Each row is a point on a landscape with many valleys, with its height.
From any point a ball rolls to the lowest of the 2 points nearest to it. It stops when none of these is lower. Distance is the straight distance between rows; heights are no part of it.
<961>: [147 130 134 161 125 150 115  83 126 178 116  98 132 139  90 159 126 110
 151  88 172]  (h 5.03)
<892>: [ 74 113 148 101 107 133  66 115  98  94 122 148  60 139 185 105 141 165
 117 170  99]  (h 4.45)
<831>: [118 131 128 154 113 197 109 110 135 164 105 149  85 178 162 149 133 151
 117 116 125]  (h 1.36)
<329>: [ 99 155 138  79  94  85 102 123 109  69 123  71  76 133 157 123  98 106
 122 198 185]  (h 1.12)
<574>: [135 175 114  83 142 123 164 146 127 114 142  81 170 136 128 115  63 105
 103 174 160]  (h 4.68)
<1095>: [117 172  94 114 124 172 143 109 119 145 132 102 164 157 100 156  98 100
 112 165 139]  (h 3.33)
<517>: [122  78 157 140 107  73  88 143 112  98 123 136  41 115 151 127 148 159
 136 118 128]  (h 1.30)
<786>: [166 104 139 141 179 177 121 109 124 188 175 112 148 152 120 170 109 177
 130  93 102]  (h 1.77)
<631>: [133 160 100  73 140  87 157 151 115 103 140 101 182 111 122 102 101 103
 117 177 136]  (h 5.58)
<863>: [159 133 120 132 148 124 159 162 131 128 144 116 151 133 123 135  81 125
 112 117 127]  (h 3.15)
<1116>: [ 86 170 120  78  99 109  94  91  90  85 127  77  99 159 144 137 107 126
 101 205 153]  (h 1.55)
<822>: [146 146 158 131 150 185 124  97 134 176 143 106 147 164 148 146  91 148
 120 149 149]  (h 1.45)
<187>: [125 154 161 133 131 127 128 120 176 178 106 119 173  80 104  83 160  63
 178 133 170]  (h 4.31)
<616>: [137 150 143 128  92 115 134 148 137  77 123  97  76 148 168 145  99  92
 109 147 207]  (h 3.21)
<1037>: [112 131  96 151  85 153 159 150 141  72 100 167  79 145 152 143 186  82
 127 136 175]  (h 2.92)
<793>: [145 127 138 159 106 114  90  84 123 163 105  92  82 134 102 166 128 108
 143 100 183]  (h 5.06)
<531>: [136  77 159 157  98  97  96 141 139 109 107 154  50 117 166 134 176 150
 151  84 134]  (h 0.97)
<768>: [149 135 143 143 109 115 144 164 120  75 122  96  75 148 163 146  83 130
  97 124 171]  (h 2.93)
<585>: [115 148 148 117 119 138 130 121 158 146 102 108 146 116 138  90 137  76
 148 142 166]  (h 4.04)
<1018>: [115 131 156 112 109 125  61  92 114 132 104  92  55 151 144 148 116 132
 123 151 162]  (h 2.15)
<58>: [141 158 150 185 106 171 157 118 190 146 110 125 135 130 131 103 134  57
 140 106 215]  (h 4.67)
<1048>: [149  91 153 178 101  95 142 154 172 111 121 140 117  85 139  97 174 110
 161  80 161]  (h 5.34)
<1053>: [132 171 115  77 166 135 114  79 100 158 176 105 182 140 110 142 104 122
  98 171 111]  (h 6.23)
<129>: [ 93 123 139 108 150 123  98  87  95 170 124 163 155 124  95 128 168 164
 160 123  62]  (h 2.03)
<1000>: [114 146  59 138 112 110 168 134 121 117 125 116 157 114  49 148 153  81
 142 127 125]  (h 3.19)
<577>: [117 161 101 171 103 178 153 113 171 144  97 128 133 131 102 136 144  68
 143 115 182]  (h 4.83)
<1139>: [153  86 143 168 132 102 154 177 163 116 134 150 137 104 127 103 137 134
 151  76 114]  (h 5.00)
<1021>: [127 161 124 140  93 133 150 141 154  84 117 108 103 127 150 124 118  74
 131 146 212]  (h 3.51)
<806>: [ 80 134 106  96 147 139 119 113  73 102 168 159 152 157 149 136 115 176
  77 141  50]  (h 1.03)
<752>: [104 120 118  92 100  64 133 140 107  67 126 109 100  99 103 118 159 112
 152 161 145]  (h 2.17)
<969>: [130 126  85 170 133 182 167 167 134 115 132 163 122 161 145 162 115 168
  91 101  85]  (h 4.08)
<199>: [118 118 117 176 101 181 174 161 166  85  97 190  90 131 173 123 169 116
 120 118 150]  (h 2.10)
<1185>: [ 87 145 155  76 151 144 111 129 147 144 118 153 170 124 169  56 144 144
 120 169  93]  (h 4.99)
<708>: [124 150 126 133  93 116 141 134 141 112 113 100 128 113 120 104 129  75
 153 143 192]  (h 3.81)
<654>: [173 150 109  84 178  88 128 118 116 178 161 121 213  92  89 134 127 121
 123 158 103]  (h 6.56)
<415>: [156 117 135 138 171 133 143 136 164 199 121 142 196  80  99 105 156 108
 168 101 113]  (h 3.13)
<61>: [141 103 187 116 120  84  95 136 135 127 132 104  85 113 179  99  91 149
 137 131 146]  (h 2.49)
<1145>: [128 133 121  98 130 112 113 124  83 119 148 102 122 156 131 139  74 159
  89 130 116]  (h 2.47)
<1125>: [109 132 127 141  90 166 102 103 127 136  95 146  52 169 143 161 156 127
 115 121 128]  (h 1.50)
<1100>: [107 151 100  99 135 115 119 109 122 142 120 120 158 122  81 120 140 102
 137 150 115]  (h 3.18)
<817>: [121 115 151 155 122 175 123 122 151 161 106 140 128 145 151 128 125 150
 131 108 137]  (h 1.18)
<1073>: [151 151  98  91 155  57 151 164 126 124 136 110 193  83  81  98 129 100
 128 163 116]  (h 5.08)
<956>: [150 122 173 143  88  92  78  93 143 134 104  98  61 128 135 139 133  80
 148 108 203]  (h 5.09)
<367>: [ 98 145 138  91 147 145 103  58  98 176 135 135 163 138 104 123 160 146
 137 152  98]  (h 2.43)
<962>: [140 123 140 114 132  72 158 180 139  78 136 121 138  87 138  82 107 122
 141 139 142]  (h 3.94)
<901>: [105 146 111  79 164 156 133 127 102 126 172 164 187 136 149 117 108 169
  87 150  42]  (h 2.18)
<226>: [ 87 147  74 113 114 118 172 150 119  61 116 129 134 121 100 116 145  89
 139 161 136]  (h 4.05)
<139>: [178 123 121 192 117 142 169 158 173 126 138 127 123 132 128 144 107 111
 126  71 161]  (h 2.73)
<1061>: [122 137  82 108 166 145 157 142 110 128 153 174 198 139 118 131 121 150
  91 125  44]  (h 3.16)
<544>: [157  95 110 166 149 142 183 190 166 101 134 162 152 112 139 116 115 155
 134  79  99]  (h 4.63)
<195>: [153  85 115 145 157  80 115 133 108 145 146 125 144 106  74 148 136 164
 151  64  64]  (h 1.63)
<665>: [126 141  96  89 142  78 138 131 106 127 134 127 174  98  78 109 154 119
 135 149  90]  (h 3.99)
<156>: [161 136 145 131 165 140 146 137 159 181 126 121 188 109 117 110 116 104
 144 125 139]  (h 2.69)
<928>: [148 135  92 147 138 174 137 108 108 153 146 109 125 182 118 199  83 159
  97 107 132]  (h 2.84)
<572>: [129 121 149  84 134  71 119 159 122 107 144 118 152  99 143  76 103 138
 115 153 109]  (h 3.10)
<1043>: [147 121 179  96 143  77 101 139 127 116 138  85 132 113 158  99  67 140
 130 141 134]  (h 2.60)
<160>: [147  94 106 211 126 162 154 136 161 149 118 155 126 122  87 158 160 127
 147  52 121]  (h 2.25)
<1138>: [132 112 193 113 110  93  97 120 153 141 113 106 111 102 156  86 133 129
 164 133 141]  (h 2.39)
<380>: [165 108 136 101 188 116 121 140 126 166 165 158 197  94 121 112 144 172
 120 123  38]  (h 2.99)
<112>: [108 132  99 142  95 145 113 127 101  99 103 155  49 168 133 175 157 115
 109 133 139]  (h 1.74)
<434>: [155 137 130 137 131 110 172 194 147  96 139 107 148 118 140 106  68 126
 117 129 142]  (h 3.83)
<1183>: [ 83 116 120 133  83 140 139 153 129  67 103 171  62 117 163 119 191 110
 139 140 152]  (h 3.58)
<1192>: [ 99  85 166 144 115 103  96 116 142 142  94 150  98  89 137  88 192 145
 186 117 104]  (h 2.04)
<907>: [165 154 118  85 173 112 131 104  95 175 176  93 200 122  77 152  94 124
 108 155 116]  (h 6.38)
<1166>: [103 117 159 101 144 130 124 157 141 116 123 172 148 102 180  62 137 152
 121 153  75]  (h 4.50)
<959>: [ 91 151  58 125 109 129 174 149 100  78 136 149 155 124  71 144 160 107
 137 144  95]  (h 4.12)
<20>: [108 138 145  81 101  82 124 151 117  35 128  91  91 115 161 108 115  95
 136 191 203]  (h 1.76)
<767>: [159  88 167 157  99 104  81 110 129 146 103 128  46 125 148 159 146 141
 138  69 135]  (h 0.71)
<611>: [123 174  94 101 125 155 162 124 127 108 133 101 154 156 132 132  82  97
  94 178 166]  (h 3.95)
<1161>: [126 100 114 133 145 135 114 127  92 124 141 140 126 149 130 156 114 189
 106 100  64]  (h 0.64)
<1080>: [130 127 103 134  88 111 111 109 103  97 106 115  38 160 109 194 143 105
 107 111 160]  (h 1.99)
<445>: [124 126  76 141 151 173 167 142 121 104 144 156 159 148 123 152 111 157
 106 136  73]  (h 3.76)
<873>: [158 127 132 143 168 185 138  87 138 194 157 119 156 157 112 160 101 147
 145 116 133]  (h 1.61)
<122>: [160  93 101 152 147  79 147 147 117 129 146 113 154 111  68 155 119 141
 141  76 101]  (h 2.00)
<587>: [100 112 152 107 120 141 102 113 117 124 108 137 102 135 160 104 126 165
 121 156 107]  (h 4.60)
<930>: [145 106  94 174 143 150 169 186 159  95 135 149 124 146 149 151 111 148
 106  83  97]  (h 4.30)
<5>: [ 95 101 129 139  96 145 118 150 124  84 103 181  50 138 182 129 169 140
 126 132 115]  (h 4.01)
<1169>: [122 154  69 165 127 185 183 123 154 156 110 133 164 137  86 148 129  80
 136 116 145]  (h 5.02)
<1216>: [145  94 178 172 112 155 107 126 158 155 115 128  88 135 180 113 131 153
 141  87 149]  (h 0.98)
<153>: [103 118 125 110 135 156 129 151 121 114 127 149 135 135 164  94 129 173
 112 136  92]  (h 4.92)
<382>: [124 129 132 131  99 113  71  90  91 134 112 110  47 165 127 188 115 141
 106 128 147]  (h 2.11)
<390>: [ 99  95 146 127 135 111 103 109 123 154 107 151 133 104  96 106 184 146
 176 112  79]  (h 1.53)
<77>: [ 93 120 134 109  98 143  79 130 117  77 105 154  24 150 188 141 155 145
 104 164 135]  (h 4.27)
<166>: [174 114 111 164 147 133 170 167 146 131 146 111 169 129 100 151  84 117
 130  82 141]  (h 3.08)
<1007>: [108 155 149 121 137 191 109  58 121 196 122 114 128 168 123 145 119 127
 141 150 155]  (h 1.60)
<552>: [ 91 156 112 109 118 155 108  71 111 161 116 128 148 134  97 128 159 110
 142 157 122]  (h 2.76)
<94>: [165 153 164 106 193 180 135 112 136 181 168 113 175 145 148 120  79 156
 109 155 123]  (h 1.81)
<850>: [160 113 191 132 108  90 112 160 126  89 132  91  75 119 187 116  79 125
 108 127 175]  (h 2.63)
<454>: [112 116  94 204 113 166 163 139 161 128  98 177 114 121  97 148 186 109
 149  79 119]  (h 1.91)
<816>: [156 140 155 100 157 131 124 121 134 174 148 116 182 114 134 111  98 137
 135 151 126]  (h 2.31)
<313>: [ 89 120 102 100 114  70 108 123  84  86 123 119 105 115  84 129 158 130
 142 155  87]  (h 3.20)
<799>: [139 143 128 179  99 136 138  97 145 161 103 113 134 125  82 143 160  75
 152  84 187]  (h 4.97)
<1086>: [137 150 148 180 110 143 144 121 195 167  99 131 163 104 112  81 147  68
 166  99 198]  (h 4.54)
<818>: [102 178 129  55 157 165 123  96  97 150 157 116 182 150 135 112  99 139
  80 193 105]  (h 5.90)
<421>: [141 107 141 112 172 138 112  99 112 189 152 162 176 120 112 125 153 181
 142 115  53]  (h 2.42)
<542>: [124 117 162 151  82  94  99 103 152 124 101 113  72 106 123 121 174  78
 162 114 203]  (h 5.13)
<753>: [132  92 146 112 102  50  91 135  97  59 128 114  47 107 146 128 139 141
 138 134 149]  (h 1.62)
<28>: [144 103 144 133 168 124 125 117 143 205 138 145 181 100  91 133 161 143
 158 105  87]  (h 2.83)
<697>: [147 131 149  88 152  87 129 179 148 117 125 145 167  88 164  55 131 132
 133 163  87]  (h 3.84)
<1187>: [114 117  99 196 104 191 166 161 162 121 108 183 100 140 142 138 167 118
 131  91 123]  (h 1.52)
<881>: [147 126  87 156 137 100 152 133 132 142 131 118 166 104  48 145 138  92
 150  89 131]  (h 2.52)
<545>: [ 93 124 108 128 143 156 105 101  79 137 161 162 130 165 139 161 120 195
  97 116  58]  (h 0.37)
<488>: [127  87 110 139 148 114 131 159 118 123 144 151 143 121 104 138 136 182
 123  86  43]  (h 1.13)
<713>: [117 152  83 131 148 184 145  96  98 135 156 122 154 177 113 175  89 134
  80 146 108]  (h 3.02)
<141>: [109  98 191 133 125 119  81 102 147 165  99 134 116 115 155  80 149 142
 162 127 120]  (h 2.29)
<410>: [167 128 134  75 170  88 127 145 108 147 148 149 202  82 128  89 123 152
 100 154  50]  (h 3.93)
<1108>: [104 144 109  77 145 127 114 105  66 101 163 122 148 147 129 145  74 163
  73 149  94]  (h 1.98)
<766>: [165 104 117 204  96 139 144 141 157 126 126 132 100 141 109 172 136 116
 133  48 165]  (h 2.51)
<49>: [151 128 111 142 134 123 139 121 107 121 139 112 119 157 124 176  79 154
  96 114 129]  (h 2.71)
<135>: [164 108 168 165 116 113 115 126 142 139 119 109  87 141 155 145 108 143
 128  76 162]  (h 0.84)
<158>: [103 114 135  83 106  62 135 157 121  42 132 114 104  81 147  94 162 108
 149 173 183]  (h 0.30)
<1123>: [100 163 148  75 151 170 123  98 126 151 135 135 174 140 146  94 121 125
 122 189 119]  (h 5.47)

Where does a ball stop that starts at each point below?
<1080> | <767>
<434> | <1187>
<611> | <545>
<544> | <545>
<907> | <1166>
<587> | <1187>
<1000> | <545>
<58> | <390>

Call two points neighbours if one is among the 2 nearest of the other. Go from one point of each pair to the other, from neighbour to neighbour, staying as low as possible. Name the highest point that can't be avoided.
<329>, <158> | <20>
<822>, <329> | <665>
<822>, <1187> | <962>
<822>, <390> | <552>
<329>, <767> | <1018>
